Each row is a point on a landscape with many valleys, with its height.
A ball rolls from a point to the lowest of its 2 nearest points, and stops where none of them is lower. Distance is the straight distance between rows; heights are no part of it.
j753: [-30 -11   5   7 -16 -28  30   4 -11  -8   4   6   1 -21  -3  -6  11  13
  -7  -1]  height 2.64
j517: [  7   7 -15 -19  -9  30  -2 -13  15  -5 -12   6  11   7  25 -11  -6   3
  11  12]  height 5.75
j646: [  1 -26  -7 -10 -33  23   7   3  12   9  -4 -11 -23  15   7  -4 -11  -6
  13  -4]  height 4.25
j848: [ -4  -6 -19  -4 -19   1  -4  16   0  -8   5  11 -27   1  -7  -2  -1   9
   8  -9]  height 2.90
j550: [ 25   0  -6  -6  18  14 -10   7 -11  -7   6  -5   7  12   9  -3   9   2
 -10  12]  height 4.37
j157: [ -7   5  10  17  -7  -1  40  -1   2 -16  -7 -23   2   9  10  -7  -1  -9
   6  11]  height 6.75
j95: [  9  -3   7 -10 -21  -5 -18 -25   5  32   8  31  27 -22   2  -9  -5  25
  -6   6]  height 3.65
j260: [ -4 -24  21  13   8 -38  -7   6 -15  30  19 -18   0  -2 -13   0  -2   3
 -12 -14]  height 4.71
j41: [-28  10 -25   9  15 -11   5  22  12  -9   9   2 -16 -13  -1   0 -24  -6
   8 -13]  height 6.32
j919: [ -4 -13   2  19  16   5  32  15  -5 -15   6 -33   4  17  19   1 -13  -9
   2  15]  height 6.93
j512: [  1  -6  19   1  -4 -26 -23  -4 -15  11   1  11  -9  -1 -34  11  21   3
  -9 -18]  height 4.08
j686: [ 10  -3   6  -3  30  21 -18  -3  15  27  13  -6  29 -12  24  13 -28 -16
 -10  -1]  height 2.52
j982: [ 10   5  24   4  25  -8  -2   0 -10  10   4  -5  23 -18 -11  16  12  -6
 -20   4]  height 5.29
j577: [ 31 -16  -5   8 -10  12 -34   0  12  32  20  10  -7   6 -13   9 -24   5
   4 -21]  height 3.80
j656: [ 15 -25   6   2   2  -4 -33  -3   4  38  15   0  10   6   0   4 -20   3
  -6 -12]  height 4.15
j800: [-19  11 -17  18   3  -8  34  21 -10 -33   9  -4  -4  -8  10  -9  -2  14
   4  16]  height 6.69
j158: [ -3   9  35  -6 -17  -1   4 -25   4   7 -28  -7   1   1 -19   8  13 -22
   4   0]  height 6.25
j356: [-25  -9   4  14  -8 -25   6  24 -14 -10  13   1 -31 -10 -27  13   4   0
  -2 -18]  height 3.56
j714: [-22  -9  -6  -4   1 -40  -3   3 -27 -11   6   3  -7  14   3 -23  16  17
  -3   3]  height 1.49
j357: [-10  28   7  11  14  -6  26 -11  11  -2   1  -2  32 -28   7  -8  -8  -5
  -4   8]  height 2.19
j288: [  9  21  12   3  -8  16  17  -4   9  -9  -8   4   3 -20 -18  10  10 -10
   1   2]  height 5.10
j252: [ 25   6  18  -5  14  35  -5  -9   7  14   3  -2  27 -10  17  12  -8 -12
  -9  13]  height 1.00
j182: [  3  29   9  10  11  10  26 -20  18  -7  -7 -12  32  -3  23 -10 -12 -12
   2  16]  height 2.80
j447: [  0  18 -10  13  25  19  10  17  16 -14   0 -25 -12   9   3   8 -21 -25
  10  -4]  height 4.42
j474: [ 15 -16   1 -12  10  31  -7  -8   1  11   5  22  28 -22  21  20  -1  11
 -16  12]  height 1.46
j515: [ -4  32  -7  26   4   3  33  19   2 -28   8  -9 -14 -12 -13  -2  -4  -5
  10   5]  height 6.57
j730: [  9  -7 -20   9  10  -4 -39   2  16  21  16  25  -4  -5 -14  13 -24  10
   0 -28]  height 4.10
j539: [ 24  19  -3   2 -13  28  -1   5  16   0   0  13 -17 -18 -27  15   7  -4
   5  -9]  height 4.85
j59: [-27  -3 -34   1   5  11   9  17  23  -7   0  -4 -16  -2  19  -2 -34  -8
  16 -10]  height 6.19
j264: [-21  31 -14   2   7  -5   8   6   0 -42 -16  20 -19  -9 -14  12  14  -3
   5  -3]  height 2.78
j217: [  2   7 -19  -1  -7  -5 -13  -5  10  17  16  33  14 -26  -1  -9 -10  26
  -2  -9]  height 3.91
j561: [-18  17  -5   4   2 -17  -5  15  -4 -23   0  13 -28 -10 -33  14  12  -7
   0 -18]  height 3.22
j114: [-16 -30  -2  -1 -10  -8  27   6 -21 -10   3  11   5 -17  10   6  18  21
  -7  12]  height 3.04
j475: [ 14   5   7 -11 -14  14 -15  -8   6   2 -14  -6 -20  20 -16   1   9 -16
   9  -5]  height 5.87
j907: [-16  30 -22 -13 -15   1  -7 -10  24  -6 -14  20 -10  -6  -4 -14  -4  -1
  16 -14]  height 4.30
j424: [ 18   9 -24   3   7  32   0  27   2 -21   9   5 -19  -3  -3  13  -1   3
   8   3]  height 7.15
j443: [ 15  17   4 -18 -17  17 -10 -24  12  14  -8   4  18   4  16 -26  -1   3
   7  14]  height 5.53
j739: [ -9 -16  -5 -15   0 -25 -30  -6  -8  13  -4  -7  -6  28   4 -16   0   1
  -2  -8]  height 6.09
j136: [-16 -27 -13   5  -8 -31 -26   4  -6   9   9  29 -12  -3 -17  11  -5  18
  -6 -27]  height 4.56
j434: [-16  18  -7  20  24 -16  10  27  -4 -13  15  -7  -8 -17 -15   6  -9  -5
  -3  -4]  height 6.44
j899: [-14  13   4 -16   4   1  -9 -19  14   8 -19  14  14 -13  -1   9  -2  -8
   0  -5]  height 2.84
j398: [  9  38   5  11  10  18  10  -6  25 -10 -11 -21  -4   7 -10   0 -13 -31
  12  -3]  height 3.99
j198: [ 12  -7   5   8  -6  -9   5  19 -25 -10   8 -31 -25  32   2 -25  15   8
   8  11]  height 3.07
j242: [-12 -38  11  -3 -30  -1   9   8  -8   4  -7 -16 -30  17  -3   5   6  -7
   8  -8]  height 4.72
j571: [-17  -3 -17  -5  24  -4   2  -3 -10 -26 -12  -6   6  23  26 -10  -3   1
  -1  17]  height 6.06
j120: [ -6 -26  12  10   0 -25 -15   1   3  40  16 -18   5   2  -3  -5 -24  -8
  -3 -18]  height 4.47
j213: [  9 -32  26   2  -9   1  13   4 -16   3  -8 -27 -11  18   1   9  15  -8
   0   4]  height 5.12
j878: [-12   8  14   1 -15 -20  24 -12  -6   0  -3   1  14 -14   0 -18  14   8
  -5   8]  height 2.21
j23: [ 10  -4  -7   5  -8   5  18   8 -11 -23  -2 -29 -11  39  22 -25   4   4
  13  20]  height 3.71
j9: [-15  -5  10   9  15 -45 -12  15 -28  -5   7 -15 -16  15 -13  -8  13   2
  -6  -6]  height 1.48
j440: [ 19   6  -5 -12 -19  25 -26 -11  20  13  -5  29 -11 -12 -21  18   2   3
   5 -15]  height 4.59
j856: [ -8  10 -12  -3  22  -5 -29   6  17   8  -4  -7 -18  11 -12   7 -23 -22
   6 -23]  height 3.89
j933: [ 18 -19 -20  -8 -25  14 -25   4   6  15  12  17 -15   9  -4  -4  -8  17
   8 -11]  height 3.40
j315: [ -6   0  -7   1 -42 -11   8  14 -10 -13  11  10 -39   6 -20 -16  14  12
  12 -10]  height 2.46
j57: [ -6  -7 -35  -1  13  21   7  27  -8 -32   7  11 -15   0  17   4  -3  15
   5  15]  height 6.99
j259: [ -2 -23  25  -8  -7 -17  -6  -9 -20  10 -10   6   6  -5 -12  12  28   8
 -14  -1]  height 3.74
j13: [ -4   3 -33  -5   1  30  12   8  21  -6   3   2   2  -6  32 -11 -23   4
  14   5]  height 6.00
j958: [ 17 -16  12  -6  -1  17  -5   3  -4  -1 -11 -26 -13  31   2   8   6 -16
   3   4]  height 5.52
j938: [  8   1  11  -2 -10  -6 -22  -9   5  17  -2  23  -3 -17 -32  21   7   1
  -6 -19]  height 4.32
j123: [-22  22 -12  -4  16   2   4  -3  13 -16 -16  21   1 -25  -5  17   3  -5
   0 -10]  height 2.20
j548: [ 15 -10  24  11  16 -17  -5   0 -12  32  24 -11  26 -14  -1  -1  -1   3
 -22   1]  height 5.00
j137: [-10   5  15  -5 -25  -7   2  -8   4   1 -13  -4 -25   5 -23   2   7 -18
   8 -15]  height 6.07
j541: [ -3 -15 -28 -22   2   1 -30   1  -3   0  -5   9 -10  26  13 -10  -3   9
   3  -2]  height 6.28
j416: [  5  14   3   1  12   1   5 -10   7  21  16   7  37 -29  17 -13 -12   6
 -10  11]  height 2.79
j428: [ 14  -6  19   8   7 -29   0   8 -30   7  13 -26  -8  17  -6 -18  26   9
  -5   4]  height 2.33
j241: [ -8  -2 -11  -9  16   2 -17  -6  15  16  -1   5  14  -5  13   0 -21  -7
  -3 -10]  height 3.36
j437: [ 20   0  11  -5  -6   9 -14 -20   6  39  22  15  38 -26  22 -13 -18  14
  -6  14]  height 3.28
j488: [ -4 -19  -8  -3 -22  22  23   0   5 -18 -14 -19 -10  28  23  -6  -6  -7
  16  13]  height 4.38
j533: [ 15 -31  -3 -14 -37  16  -7  -1   2  21   4   2  -9  14   8 -10  -1  12
   7   0]  height 3.81
j664: [ -3   5   2   4 -31 -31   1   5 -13   4  14   8 -19   1 -18 -24  20  21
   2  -9]  height 2.11
j741: [ -1 -25  -8 -12   1 -11  -4  -3 -18   7   8  17  14  -3  12  -6  12  24
 -15  10]  height 3.51
j487: [  2  -9 -18   3   6  15  27  12 -11 -23  10  -2   8   0  25  -8   4  15
  -1  22]  height 6.83
j156: [ 33   7  14  -8   9  23  -2 -11 -14 -11  -8  -7  19  17  11  -1  24  -2
  -7  23]  height 4.82
j221: [ -9  12  22  28  -5   5  45  -4  11 -13 -13 -26   2   0  -5  15  -8 -26
   7   4]  height 6.59
j574: [ 12  39  16  -1  18  24   0 -22  26   3 -17 -11  23  -3   6   3 -12 -26
   4   8]  height 3.46
j228: [-14  -6   6  -1  28 -15   1   0 -11  -4  -4  -1  14  -6  -1  15   5  -4
 -15   1]  height 5.55
j335: [  8  33  12   9  23 -16  11 -10  -7 -19  -9 -19  16  16  -1 -15  15 -10
  -6  16]  height 5.63
j877: [ -8  14  35  12 -10  -3  25 -18   9  -3 -24 -28   0  10 -15  11   3 -32
   6  -2]  height 6.42
j417: [ -2 -10 -21   4  18 -13 -30  10  -3   2  10  27  -5  -7 -13  18  -4  16
  -7 -16]  height 4.35
j237: [ 12  32  15   9  19   6  16  -7  -1 -26 -17  -9  13   3 -11  12  17 -15
  -3  12]  height 5.40
j401: [  4 -32  33  -9  -5  -7  -8 -16 -15  28  -2   9  24 -16   1  16  13   8
 -19   8]  height 3.31
j11: [-10   1  13  -3 -41 -22  22 -10 -13  -7  -6  -2  -9   8  -3 -26  25  13
   7   2]  height 1.59
j847: [ 17  14  14 -15   0  18   4 -29  -2  -2 -12   0  34   6  26 -17  10   2
  -3  30]  height 5.24
j746: [  8  -2 -13 -11  16  -3 -12   4 -21 -17   2  14   2   6   3  -2  23  17
 -10  12]  height 3.96
j898: [-15  15 -26  -6 -13  -3 -12  -5  25  11   1  33  -7 -25  -6  -3 -16  10
  11 -21]  height 4.11
j341: [ -4  -5  -9  13  44   8  13  21 -10 -22   3 -20   7   6  20  16 -12 -12
  -7  14]  height 7.13
j754: [  3   8 -21  -7  18  17 -18   9  15  -6  -8 -13 -15  24   6   0 -17 -18
  12  -5]  height 4.28
j330: [ 18 -24  14 -12 -12  19 -14  -9  -4  17  -3  26  14 -18  -5  26  14  13
 -13   4]  height 2.63
j955: [-17  -9   1 -12   8 -14  -2 -14  -6  -6 -19  -6  10  17  12  -6   7  -5
  -4   5]  height 5.83

Where does a ball stop that starts at each point below?
j475 => j933
j237 => j252
j898 => j357
j919 => j933
j57 => j11
j59 => j11
j739 => j577
j571 => j577
j550 => j11
